Each row is a point on a landscape with many valleys, with its height.
From any point a ball rolls to the lowest of the 2 points nearest to it. It stops when none of these is lower. Distance is the straight distance between rows; heights are no part of it.
pif h=6.21: [ 88 164 125 199 185 127 166 162 128 106 105 156  97 132 143  84 122 117
 137 175 146 149 121 154]
ziku h=5.64: [108 155 178 188 123 127 141 163 131 165 155 107 111 119 103 124  98 175
 148 119 115 117 126 137]
Zam h=6.52: [ 71 127 131 171 181 147 148  70 188 168 125 102  79 107 148 118 178 174
 160 166 157  80  87 139]
Rek h=6.27: [ 80 112 111  99 122  94 177  60  93 123 110 113 164 147 130  89 165 168
  98 133 142 125 119 115]
Ler h=7.69: [166  69 103 124  95 121 143 105 129 107 115 122 166  72 129  87 151 136
 145  62 129 186  66 115]
Tido h=5.47: [122 179 137 191  97 113 130 154 115 117 145 135  68 156 130 127  69  68
  92 116 105 124 108 189]
sek h=3.94: [ 55 110 113 157  99 100 160 105 157 126 114 111 169 143 142 106 152 183
 102 119 123 144 160 102]
pegu h=6.77: [144 114 125 140  63 186 148 121 139 185 114 113 128  90 133 166 183 141
 138 142 141 108  89 115]
letiz h=5.35: [146 141  73 159 120 116 151 145 104  98 104 175 119 118 128 136 139  77
  86 101 146 145  81 123]
tuzek h=2.46: [ 99 108  92 144 151 116 153 145 169  91 143 144  96  71 132 134 117 125
  76 141 110 105 137 108]
lir h=6.79: [141  48 168  31 158  92  72 129 115 111  64 114 150 147 154 111 132  84
 151  93 128 142 179  66]
pive h=2.21: [133  93 149 102 155 155 108 102 146 130 120 129  97 157  66 135 134 108
 100  82 124  81 121  61]
gasa h=5.18: [ 79 127 109 113 157 132 109  90 153 100 159 146 110 193 162 151 144 132
 112 127 117  92 224 114]
Fatas h=4.57: [ 81 192 144 170 169 104  97 140 116 141  93 130 117 159 148 164  68 131
  95 109 149 105 141 177]
sano h=1.74: [181 108  75  99 111 135 130 109  98 123  92 145 158 146 132 121 174 108
  94 107 142 152 102 120]
kezup h=5.22: [120 101 152 151 112 147 101 107 163 152  81 139 152 127 105 126  89 146
 106 126 154 126 146 137]
fego h=7.23: [138 112 110 133 166 117  96 135 195  89  99  78 161  86 126  70 171  90
 143 115  70  82 103  69]
zad h=2.62: [146  79 160 117 122 128 118  78 187 155 121 109 120 106  92 131 137 125
 108 103 132  79  95  85]
rafom h=4.34: [ 98 139 103 186  74 137 136 164 151 138 107 142 132  83 121 171 122 149
 119  87 139 140 133 101]
Bok h=5.57: [174 110 121  97 174 121 129 121  93  97 136 148 116 151 113  89 120  84
  92 137 130 137 112 141]
mitu h=3.23: [164 130 126  60 150 135 128 193  83 125 119 133  80 156 107 152 108  69
 125 167 108 127 141 104]
seki h=4.24: [ 82 143  93 111 133 105 134 174  96  98 152 136  77 134 151 178  98 137
  88 146 118 155 169 123]
vur h=6.04: [ 67 159 131 160 206 127 153 139 141  98 118 185  99 155 108  88 128 127
 170 157 149 132 150 107]
dit h=5.29: [110  85 139  93 109  95 122  70 135 112 116 144 163 132  92  98 117 149
 128  75 146 145 132  84]
simag h=3.75: [156 116 103 134 160 145 126 115 173  86 156 148 161 160 110  61 137  98
 130 115  96 122 124 132]
vone h=4.63: [140 166 117 109 122 133 108  94  86  92 184 183  92 108 125 130 112 102
 150 143 178 187 117 148]
tevil h=3.65: [140  97 113 110  94 130 146  99 122 134 197 125 139 127 120 134 177 150
 129 114 121 169 105 116]
Rapa h=3.88: [168 108 144 151 144  87 133 182 187 139 165  96 151 100 151 106 124 135
 121 136  78  82 156 122]
fik h=3.24: [170  94 128 126 133 180 141 126 128 133 161 122 141 153 119  93 166 134
 124 142 119 174 115 134]
kofa h=5.75: [177 159 116 172 139 155 142 172 148 114 175 166 118 114 134 109 109  76
 152 147 105  92 125 163]
nikir h=3.02: [146 161 119  99 118 109  99 122 142 129 111 132 175 181  87 128 150 102
 145  68 110  90 144  77]
mufi h=4.17: [164 101 129  52 121  81  98 116 101 131 139 152 105 127 138 191 116 151
 150 118 139 163 158 128]
defo h=3.29: [142  85 140 162 179 177 137 127 155 111 117 107 147 141 101  39 128 126
 124 126  99 135  97 145]
bezu h=4.87: [121 141  90 108  91  74 121 202 152 117 127 179 156  88 135 171 112 105
 159 102 143 127 123 102]
Vilu h=3.16: [114 122 163 103 114 151 117  83 183 167 101 115 114  85  98 144 142 135
 158 191 136  65 156  86]
tidok h=6.31: [151  83 126  59 150  78 111 127 102 106 126 100 164 168 126  92 107 133
 119  95  88 159 143 125]
par h=2.87: [131 160  99 144  96  89 136 128  87 132 106 149 171 169 134 118  97 112
 106 111 131 147 119 183]
nalif h=5.31: [158 125 121 115 111 152 118  72 147 129 107 175 176 109 110 104 149 114
 141 137 164 127 130 119]
datu h=2.27: [171 116 118 180  86 132 141 152  99 148 111 121 151 146 152 133  98 123
  97  89 117 166 108 193]
fiz h=2.90: [142 105 112  39 130  33 109 156 135 102 118 155 188 137 149 122 102  98
 157 105 137  99 131 111]
Vip h=4.22: [ 82 200 151 160 118 162 130 123 108 109 169 115  70  47 114 151 103 131
 148 141 148 150 103 165]
fava h=7.21: [170 107 146  95 190  95  88 186 120 133  89 144 151 195 140 131 118  94
 116  97 143 125 121  97]
zuv h=0.42: [175 120 107 126 133 175 119 148 116 150 102 117  95 157 123 176 156 109
  72 146 130 125 120 108]
Lizen h=5.38: [103 133 140 142 192 153 130  71 107 159 153 110  74 163 154 166 174 153
  86 135 165 108  76 126]
Letem h=3.47: [ 80 167 119 153 142 156 161 124 145 115 203 100  87  84 156 155 182 164
 139 176 122 136 123 121]
mazu h=4.18: [183 156  95 104 104 109 114 129  94 144 139 115 112  76 154 195 145 121
 116 146 138 114 105 167]
riv h=7.46: [125 174 111 180 125 174 131 120 146 137 161 142 136 189 126 119 141 132
 162 156 111 123 162 179]
beno h=7.31: [129 183 152 198 135 190 121 152 147 159 151 133 119 142 149 139 154 139
 190 167 134 131 146 157]
diz h=5.90: [ 93 137 129 162 137 118 171 169 133  96 139 159 129  45 152  80  86 139
 151 179 133 139 141 157]
reg h=7.71: [133  90 163 127 157  99 120 157 174 120  88 124 192 106 133  44 105 132
 161 154 130 149 147 120]
Zar h=2.67: [113 145 120 114  65 125 155 131  74 145 126  95  96 112 105 149  99 156
 114 148  93 152 129 174]
rura h=2.20: [163 115 148 183  82 207 156  84  88 126 169 122 132  98 180 114  96 140
 155 109 150 131  91 181]
bebe h=5.76: [177 117 133  85 173 139 100 133 111 104 128 121 125 128  74  83 136 100
 128 110 116 132  81  96]
Lamo h=5.95: [144 125 155 105 162 116 118 147  68 111 107 102 110 181  74  98 106 110
 117  88 105 144  99 102]
pegeg h=4.31: [ 86 143 150 182 200 108 123 139 147 136 121 137 115 168 140 125  98 158
  97 129 141 121 142 154]
bug h=2.26: [139 101  83 135  96 158 149  85  97 122 116 151 137 125 136 125 159 135
  97 131 166 180  88 151]
luzil h=4.68: [110 135 136 133 126 109 138 104 150 149 131  86 160 222 100 100 170 149
 123  85  83 106 145  91]
buv h=6.50: [125  95 109  76 128 105  82 150 150  99 106  84 185 163 117  92 118 119
 127 103  67 139 160  85]
tev h=3.42: [ 94 139 135 133 138 157 122  99 192 129 128 130 114  79 126 121 127 145
 154 186 124  83 170 137]
Gib h=1.11: [178  85 114 102 146 159 124 150 131 138  80  94 147 152 130 121 189 112
  92 140 120 145  96  95]
gato h=5.85: [118 161 160 216 140 140 166 157 166 160 127 102 113 122 125 106 139 166
 185 137  94  79 136 145]
fugi h=4.38: [147  65 149  67 156  82 105 127 122 118 133 163 111 122 141 138 118 162
 153 117 157 204 146 102]
giv h=5.43: [130  59 164  98 118 111 109 102 138 164  47 111 142 136 113 137 108 159
 106 119 156 145 143 103]
Nukot h=6.91: [146  64 151  71 145 112  82 151 140 132  84 113 151 176 134 133 142 123
 148  90 133 187 163  53]
boneg h=5.37: [ 86 123 114  79 132 131  99 135 117 106 136 179 140 187 172 174 112 103
 126 110 144 102 219 110]
vop h=3.63: [108 147 148 144 135 133 104 141 207 117 163 134 139  52 175 124 109 137
 174 187 131 104 188 148]
keri h=5.02: [117 158 104 155 143 127 109 124 106 113 140  98  83 128 166 196 110 128
  43  97 146 141 113 170]
lenu h=4.44: [125 186 131 112 113 115 113 108  73 105 155 147  72  58 116 165 113 112
 142 145 171 151  93 148]
tib h=5.63: [ 89 117 152 145 134 119 118  28 177 168 155 100 142 132 153 135 143 160
 111 113 160  97 109 142]
Tateg h=4.60: [ 95 145 142  76 134 111 134 114  54 110 123 116  81 132 136 168 102 144
 113 134 118 100 185 128]
led h=5.98: [172 158 146 219 148 166 165 178 151 139 154 122  97 112 148 118 144 118
 163 139  98  77 117 141]
Vizem h=5.49: [179 150 103 182 112 176 152 146 139 127 162 144 103 139 114 130 161  80
 113 114 102 107  98 136]
meger h=6.37: [ 63 153 147 131 167 154 151  66 142 184 106  90  86 155 115 131 158 178
 158 178 132  75 117 142]
tal h=4.62: [137 134  86 119  62 136 113 168 126 128 122 164 126  98 116 194 120 113
 134 120 132 155 138 119]
gug h=3.85: [122 134 172 167 150 147 105 116 184 129 169 126 158  65 192 105 134 159
 168 159 170 148 154 146]
vemu h=1.10: [130 111 109 129 109 163 133 156 120 140 102 107 111 170 115 152 112 134
  69 130  94 128 144 138]
revip h=6.10: [194 145 171  96 126 113 113 105 102 171 152 128 129 145  68 119 146 132
 165 118 139 124  82 112]
nonor h=4.81: [ 85 133 139  81 114 174 118  69  68 143 132 104 106 173 126 178 125 154
 100 136 127 105 184 135]
gis h=2.93: [130 107 170 120 105 119  93  51 189 167 102 102 114  79 110 176 139 112
 119 147 153  74 135  90]
riki h=4.33: [ 93 143  96 141 123 119 157 136 160 120  98 105 179 167 114  87 166 145
 127 103  84 123 138  97]
Gisag h=4.59: [138 113 135  78 153  65 126 109  96 113 146 136 150 119 160 115 119 165
 140 159 150 175 154 138]
Saton h=2.50: [115 157 163 106  97 142 143 120  78 174 176  76  99 121 108 161 127 175
 149 176 111 139 112 155]
fimi h=7.18: [139 193 150 170 152 168 114 105 158 164 140 120 101 112 111 135 166 137
 189 169 143  81 127 163]
sukig h=6.09: [ 91 131 100 114 111  84 167  75  72 112  84 110 145 101 148 126 123 173
  80 145 148 142 118 162]
Bivum h=4.05: [ 74 163 130 167 196 106 113  95 165 107 136 141 107 152 151 153 135 161
 117 105 166 111 157 112]
lorit h=7.37: [151  88 117 145 137 144  82 148 188  91  83 106 189 100 122  63 122  90
 134  82  96 116 108 100]
bal h=4.19: [136  96 137 181 149 118 162 135 176 135 154  83 119 106 169 114 140 161
  95 133  86  76 141 142]
gab h=7.12: [124 114 123 125 172 119 140 103 202  96 113 117 144 101  97  53 186 108
 163 141 110 103 110  65]
Fub h=4.72: [121 121 136 198 157 115 173 159 117 120 130 121  79  77 149 119 118 141
  91 139 121 115  90 145]
ged h=5.08: [150 158 103 131 125 116 125 149 136 123 127 180 173 121 132 108 145  97
 165 138 155 139 118 125]
lipu h=5.48: [131 132 128 117 143 122  91 124 104 138 135 150 112 188 148 185 125 119
  93 102 145 107 175 104]
tof h=5.23: [124 183 131 165 113 117  92 155 107 116 167 112  76 124 160 180  62 101
  89 103 131 163 119 200]
zufof h=4.71: [157 125 116 141 107 176 125 187 105 109 119 148  95  40 176 142  84  98
 158 178 140 162 122 186]
Vinek h=6.62: [119  97 149 128  73 155 128 123 174 175 150 100 115  90 102 172 155 152
 140 126 117 115 124  74]
sifo h=1.62: [171 148 124 217 102 167 152 154  97 131 139 127 128 146 184 116 117 100
 125 123 128 143 114 189]
notu h=1.77: [103 163 104 172  79 141 155 158 109 108 172 137  89  97 131 149 111 114
 116 131 112 147 125 153]
dofe h=4.04: [ 86 118 120 185 102 164 145 125 159 145 121 124  92  93 116 183 153 163
  83 110 136 111 102  95]
sobek h=1.75: [127  85 132 137 143 194 140 136 130 123 132 130  91 130 102 113  94 126
  82 159 107 135 134 154]
fupo h=3.44: [127 163 120 155 135 126 121 107 160 138 158 165 146 183  99 124 167 123
 148  86 130 113 145  92]
pumaz h=5.03: [114 107 144  89 111 174 115  97 122 161 106 111 128 197 125 166 158 143
 116 135 130 103 186  91]
poba h=4.79: [101 191 143 131 135 119  90 102 101 147 108 103 124 146 141 201 105 154
  95  92 156 115 150 162]
feb h=5.72: [ 96 131 100 142  97 110 188 151 120  94 134 147 150  70 117  88 103 145
 136 127 117 150 126 139]
nud h=7.82: [ 78  94 148 134 149  98 141 130 184 117  72 118 169 140 122  67  97 144
 122 142 116 134 173 127]
deked h=5.25: [105 162  79 159 158 115 169 160 159 117 118 120 103 142 125 122 145 112
 120 165  82  71 146 147]
nur h=5.67: [107 102 126 125 117 167 156 126 141 120 117 144 127  94  97  99 155 143
 134 136 140 157 106  83]
gul h=3.58: [183 115 158 134 131 100  96 153 171 164 129 123 157 105 147 133  99 130
 132 149 121  86 154 157]
rasuf h=5.50: [154 131 127 119 103  94  97  75 154 132 132 142 185 104 157 123 140 131
 129 146 159 110 149 152]
mibe h=7.47: [146 126 144  99 176 107 114 217 123 116 106 155 142 143 119  96  82  88
 164 131 137 156 104 133]
gog h=4.69: [183 148 115 144  85 143 170 153 105 151 134 103 155  88 173 129 185 137
 155 172 117 115 118 144]
bigu h=5.27: [ 86  88 132 115 151 147 127  58 126 107 121 159 120 152 129 124 150 141
 100 113 174 134 146  76]
fere h=2.91: [130 126 104  75 134  94 136 238 107 115 114 130  99 133 133 156  75  77
 124 163  95 121 111 135]
zis h=5.80: [141  99 121  64  87 113 112  57 116 155 159  74 145 110 162 160 147 173
 107 163 131 124 130 172]
Kitep h=2.76: [154 125 131 152 183 174 117 152 136 128  91 124 134 204  94  67 122  94
 119 118 100 143 105 144]
tiret h=5.39: [146 125 143 120 179 139 122  81  72 106 135 145  76 154 117 128 102 107
  67 132 147 103 119 156]
pof h=6.69: [ 96 133 133  96 127 122 117 169 108 126  87 100 157 154  83 112 116 139
 143 104  90 154 146  76]
Repe h=5.24: [194 142  77 151 108 162 146 163 135 103 143 124 163 125 136  99 180  75
 133 100  84 112  93 124]
sevat h=4.46: [116 124 132 213 165 132 158 138 140 130 186 100  95 124 162 135 136 159
  96 114 110 107 107 157]
ruzen h=3.60: [ 74  95 142 168 104 137 144  66 187 151 131 104 178 165 170 100 166 164
 127 151 133 141 161 130]
Ridug h=3.76: [133 177 130 103 146 153 103 127 118 132 144 128 104 115 147 173 153 130
 136 193 152 124 149 129]
Telas h=5.01: [107 152  91 142 147 116 170 159 124  98 118 132 106 167 119 130 156 106
  90 124  92 116 128  89]
darur h=2.95: [195  93 134  98 115  38 110 167 134 143 137 128 155  87 146 139  84 136
 140  99 106 122 117 177]
lupa h=2.15: [138 134 117 132 170 152 122 204 121  97 101 113 112 171 104  76  97  59
 105 134  69 125 105 141]
lipa h=5.96: [124 111 105  81  97 105 133  54  96 126 116 109 137  66 155 149 145 170
 117 153 159 166 109 167]
dag h=7.53: [189 101  84 130 115 145  86 135 130 101  95 115 189  93 116  82 141 102
 140  68 105 149  66 117]
movis h=3.73: [ 92 149 101 138 110 155 134  99 127 128 140 143  81 126  94 187 125 129
  79 103 129  98 134 107]
Gigom h=6.44: [ 90  79 140  80 167 108 165  85  96 109  95 116 140 117 111  74 165 158
 121 132 156 156 100  72]
givi h=2.74: [101 107 111 133  99 177 136  87 121 130 143 133 153 160 139 112 146 159
 104 144 143 168 136 158]
gar h=3.43: [148 133  98  97 114  45 140 174  91  91 158 160 118 155 158 134  64  73
 125 116 121 149  89 196]
rilo h=4.80: [117 149 139 101 168  65 140 149  63 104 136 159 126 150 145 113 116 124
 130 137 156 141 137 132]
ruf h=3.64: [135 171 119 160  69 108 140 108 102 126 137 135 151  47 129 145 109 141
 156 113 147 121 115 173]
begut h=5.20: [111 165 141 118 182 149  96  84  96 115 156 115  69 147 140 182 133 130
  77 114 163 130 118 145]
fosa h=3.31: [124 195 117 175  77  98 140 112  89 142 102 157 153 112 109 133 113 118
 128  99 150 131 101 161]
veb h=3.78: [ 88 149 107 183 162 116 133  70 181 133 156 162 125 165 135 121 182 155
 146 105 164 117 129  97]
bof h=7.05: [138 139 177 149 141 203 109  83 162 202 150 111 120 129 127 117 158 155
 181 170 150  91 106 158]
latu h=2.56: [ 74 145 145 132  78 154 140  62 157 164 149 117 143 153  78 125 133 165
 167 133 114  93 141 124]
diti h=2.53: [109 106  95  93 121 106 121 194 121 114  96 156 117 143 113 170  57  99
  92 111 100 110 148 125]
meze h=5.45: [100 124 133 144 126 156 158 153  93 129  87 139 107 120  86 106 120 123
 123 153 138 176 109 119]
dipu h=6.06: [103 138 146 151 145 134 150  51 151 152 108 144 134 151  84  76 160 154
 172 135 150  95 105 125]
kad h=1.52: [153 135 123 115 115 147 127 204  94 116  97  83 101 141  72  98  89  78
 117 121  52 140  87 131]
mera h=4.85: [123 175 111 121 101 132 111 144 119 111 169 179 138  84 139 144 124 125
 171 154 157 173 141 139]
sime h=2.25: [121 140 113 144  74 141 134 133  90 116 177  95  99  98 153 172  98 154
 129 130 100 180 136 195]
Zameg h=3.21: [106 113 136 157 105 160 105  76 186 135 164 156 166 165 132 104 145 152
 143 126 150 157 162 128]
detum h=2.52: [196  89 121 100  90  83 108 198 171 136 116 109 184  88 164 128 103 106
 164  98  86 111 121 140]
sur h=1.19: [ 84 150 110 187  92 193 172 110 109 104 175  96  73  94 165 143 140 133
 104 133 113 134  95 173]
zurum h=7.33: [135 120 153  91 181 115 105 204  78 115  81 171 117 188 140 135  86  75
 143 116 156 147 125 111]
Letu h=3.95: [ 99 196 156 199  97 155 156 115 110 119 146 107 116  28 147 141 115 150
 172 104 148 104  95 161]
zibaz h=2.54: [152 126  73  57 105  57 124 188 116 109 120 126 183 147 134 146  99  92
 138  86  95 102 106 140]
vevu h=4.86: [107 144 141 110 134 130 103  61 109 118 178 149 120 109 115 144 109 150
 132 122 179 153 128 148]
lapi h=3.00: [ 91 114 120 109  71 139 154  86 125 148 117  98 141 147  71 132 124 161
 108 117  90  92 132 116]
Guka h=4.02: [ 93 145 108 121 112 111 141 162 110 104 165 147  75 120 100 188 113 135
 106 100 112 130 154  80]
gano h=4.78: [ 81 119 143  70 132 147 149 130  74 119  91 141  88 134 109 159 136 132
 122 131 124  79 193  81]
tuza h=4.95: [175 175 108 160 128 133 177 145 124 138 123 108 161 129 137 100 203 106
 146 151  98  96  88 127]
dav h=3.41: [117 130 117 114  93 131 140  90  86 132 131 140 118 146  84 151  96 134
  94  92 119 112 122 132]
rez h=4.35: [165 110 126  97 118  78 119 145  77 134 125 124  77 121 133 173  75 137
 110 126 108 171 115 189]
boguz h=5.28: [146 117 122  87 143 134 112 138  98 136  94 111 144 208 138 149 166 115
 110 103 116 116 167  82]
Rasid h=6.86: [109 140 161  94 174 132  85 154 122 105  99 120 162 170  90  86 134 119
 189 105 124 146 154  45]
vabud h=6.68: [143  62 146  54 142  98 100  90 141 110  51  96 166 123 125  93 145  98
 130 131 141 144 139  67]
Fetar h=6.13: [165 114 146  70 164  64 110 158  50 121 110 108 132 188 115 112 100 123
 140  64 101 172 113 130]
lobir h=2.09: [121  82  96 112 110 102 134 162 159 106 117 136 132  76 123 144  78 122
  84 120 100 116 146 125]
mupoz h=3.18: [ 93 146 111 170 147 159 163 129 156 115 201 141  84 144 121 129 183 143
 136 152 117 141 122  96]
bupak h=5.73: [153 162 148 173 124 108 131 179 100 141 124 124 108 170  94 102  90  91
 121 108 106 145 105 158]
pem h=7.06: [159  95 127 115 146  97 101 186 150 141  97 131 156 139 136 130 132 129
 117 107 136 175 128  92]
dib h=6.23: [ 68 164 161 156 161 136 129  37 138 166  94 129 109 156  94 127 131 172
 169 123 166  62 128 137]
Feze h=5.51: [105 104 128 118 100  85 150  87 131 113 128 151 151  67  99  97  98 164
 134 110 142 148 116 136]
Kiza h=3.74: [160 146 138 144 116  63 146 173  92 112 162 135 115 107 151 105  73  98
 129 137 115 146  96 204]
ruket h=6.22: [172 124 120 113 117 164 123 122 174 150 152 108 145 138  98 110 183 103
 147 138  94  99 137  97]
naru h=5.87: [ 91 136 137 154 178 138 161 106 143 108 131 153 105 136  83  75 147 145
 148 134 139 131 103  97]
Kem h=5.94: [200 141 166  88 171 135 103 126 117 141 145 143 143 160  82  82 136 103
 169 145 129 117 121 121]
vuf h=5.46: [103 116 138 110 119 131 116  32 155 142 146 146 128 123 129 139 169 146
 127 132 180 105 119  99]
Gagan h=4.96: [108 113 129 126 139 101 126  97 170 130 155 111 134 187 125 131 141 145
 104 116  97  95 179 101]
zuzaf h=5.05: [119  88 133 107 122 112 102  66 121 123 159 160 128 135 124 154 116 158
  99  79 172 154 146 113]
muzam h=4.92: [156 137 107 107  98 155  92 174 129 137 108 124 139  71 175 172  77 109
 142 181 133 127 151 209]
kov h=5.81: [116 100 193 144 159 117 129 105 139 186  87 111 150 172 105  98 140 172
 133 112 155 131 105 107]
bika h=5.00: [131 136 141 131 128 136  67 118 116 158  64 137 144 144 149 170  84 146
  90 113 182 134 154 161]
kis h=6.39: [187 105  89  95 107 152 104 136 171 116 165 140 160 151 135 120 169  88
 120 139 109 134 162 105]
lunip h=5.82: [117 103 153 172 113 123 139  71 197 163 184 113 134 124 130 118 154 157
 142 103 123  79 103 124]
satig h=7.61: [ 98 214 121 171 127 130 124 100 102 131 139 158 134 189 133 132 138 117
 147 140 154 148 140 166]
gubu h=5.56: [109 101 142 115 167 143 166  85 100 162 149 100  74 158 112 121 155 143
  80 150 125  87  67 126]
rilu h=6.92: [157 108 168 159 115 173 133  95 164 186 121 130 143 104 124 114 180 141
 169 149 163 113  92 115]
Zefu h=5.66: [164  86 138 108  78 102  97  58 160 148 164  93 167  85 177 141 149 143
 131 147 143 139 141 156]
dom h=5.10: [148 127  81 149 111 119 127 182 153  99 131 187 147  92 117 135 120  77
 132  67 138 146  90  98]
subed h=4.08: [150 122 150 136 114  84 142 140  67 111 134 129  68 130 111 103  68 102
 107 124 116 188  88 187]
karo h=2.17: [179 118 122 189  62 189 166 127  74 102 129 118 117 102 200 125  82 105
 124 121 121 135 119 185]
bif h=3.97: [150 146 122  74 109 132  92  97 101 133 145 134  95  94 135 204 138 138
 126 139 156 133 139 124]
rike h=6.01: [121 103 114 148 110 160 161  98 186 115 174 125 135 112 125  97 167 137
 136 142 101  93 132 118]
gufum h=4.99: [ 91 129 122  74 168 142 159 140  63  95  78 130 111 168 127 109 155  90
 128 136 110  90 174  84]
rol h=2.07: [174 105 110  72 105  79 104 185 151 141  76  86 193 143 143 138 110 111
 132 111  90 107 133 134]
ruzu h=6.57: [139  56 165  59 148 110 129  62 132 132 104  97 154 139 136  92 182 136
 132 153 156 157 114  66]
zimog h=6.07: [100 158 130 160 140 114 144 159  99 102 118 147 110 102 158  95  83 118
 120 178 148 169 128 185]
bozul h=5.61: [112 103 187 109 149  85 116 102  92 157  70 121 139 166 122 125 103 166
 112  95 161 122 147 111]
duk h=3.30: [158 111 144  98 153  43  93 182 154 145 122 135 157 120 155 153  73 121
 116 127 132  79 135 145]
mema h=2.11: [ 80 153 167 101 107 136 123  92 108 165 159  99 133 151 103 133 122 191
 160 168 127 130 167 142]
vonab h=4.41: [208 142 105 125  90 110 123 167 116 155 120 118 158 109 152 159 141 106
 128 138 106 105 106 160]
Fiduf h=6.54: [145  90 125  97 110 143  86 115 203 109 171 155 132 147 111 135 135  97
 129 138 123 139 186  75]
fale h=7.59: [164 111 159 102 163 108 122 204 140 133 111 126 160  88 114  69 109 121
 184 153 122 162 116 117]
poveg h=4.94: [149 130 140 173 121 219 131 171 124 122 142 121 127  80 192 131 104 128
 158 172 132 138 157 165]
Musam h=6.45: [152 136 139 135  83  99 120 145 139 162 141 121 137 102  80 154 136 144
 139  86 122 116 114  88]
luv h=7.00: [120 123 147 122 158 128 102 148 177 104 124 131 149 118  83  68 138 119
 166 122 108 141 123  58]
napof h=4.07: [100 137 130 128 143 138  86  93 183 114 122 156 158  78 181 132 142 144
 133 165 198 164 160 133]
Vafar h=4.26: [126 140 109 151 129 168 124 126 140 127  92 160 152  70 164 117 147 135
 137 191 179 153 141 152]
sada h=5.21: [101 119 125  96 164 152 149 169  81  94  77 145 109 158 112 105 130 107
 128 142 126 173 150  79]
Noz h=4.40: [136 138 120  64 115  90 102 147  79 138 117  96  90 121 143 210  82 150
 110 139 110 126 161 160]
Migud h=3.53: [138 165 142  94 152 141 123 191 110 140 131 161  99 126 126 156 136 106
 160 198 138 118 152  99]
zaget h=5.14: [135 134 128 147 105 180 126 190 142 149 117 134 129 108 137 140 114 130
 146 171 123 137 163 140]
kupon h=1.69: [126 149 136 174  88 192 159  70  92 106 212 104  83  68 160 131 117 125
 136 119 124 113  75 185]
vud h=3.01: [123 127  85 112 111  63 135 204 118  85 149 140 157 156 129 114  73  76
 127  73  89 153  90 148]
noles h=2.60: [118 110 162  91 123 106 111  91 122 131 105 136 131 166  89 150 144 110
 127  53 126  66 161  52]
keva h=4.49: [154 116 109 165 113 155 154 156 115 114 106 170 135  40 171 114 125 116
 145 147 166 156 105 150]
kori h=2.82: [103 138  88 174 167 163 150 122 170 105 150 145  70 119 134 143 160 123
  94 146 131 107 117 122]
Topu h=4.48: [ 83 149  87 101 107  70 149 197  70 103 123 150 115 175 159 169 105 110
 120 122 127 162 140 124]
zama h=4.73: [ 82 171  96 140 125 105 158 166  91 121 100 143 127 188 155 168 160 126
  97 122 132 152 141  90]
gapin h=5.40: [135 123 155 150  83 162 149 182 127 156 135 105 147 121  93 120 112 147
 163 128  93 144 140 127]
Gufe h=6.26: [160 129 142 110  92 126 127 126 104 156 153 109 145 141  60 122 160 144
 164  72 112 155  63  91]

For each start below, name the point where the ball stops.
giv: pive
fava: sifo
ziku: pive
kis: sifo
boneg: zuv
muzam: pive
zimog: sifo
rasuf: sifo

Call two points neighbours if one is among the 2 nearest of the other. Go from one point of each pair to the other, from neighbour to neighbour, staying as low as possible. Name the highest point that can't be avoided.
zuv / mema: letiz
mema / sur: Zar
pive / zuv: led
rol / lobir: Fub
sur / sifo: rura

For each start below, name every point that the ball comes to, in order.
gato: ziku, gapin, zaget, poveg, zufof, keva, Vafar, napof, gug, vop, tev, Vilu, gis, zad, pive
reg: fale, mibe, zurum, fava, pem, Nukot, lir, vabud, ruzu, Gigom, Rek, sukig, lipa, zis, Zefu, rasuf, nalif, ged, mera, vone, lenu, Vip, Letu, ruf, fosa, par, datu, sifo
Fiduf: ruket, rike, lunip, tib, vuf, bigu, zuzaf, vevu, vone, lenu, Vip, Letu, ruf, fosa, par, datu, sifo
bozul: giv, kezup, bika, poba, Fatas, pegeg, Bivum, veb, fupo, nikir, noles, pive
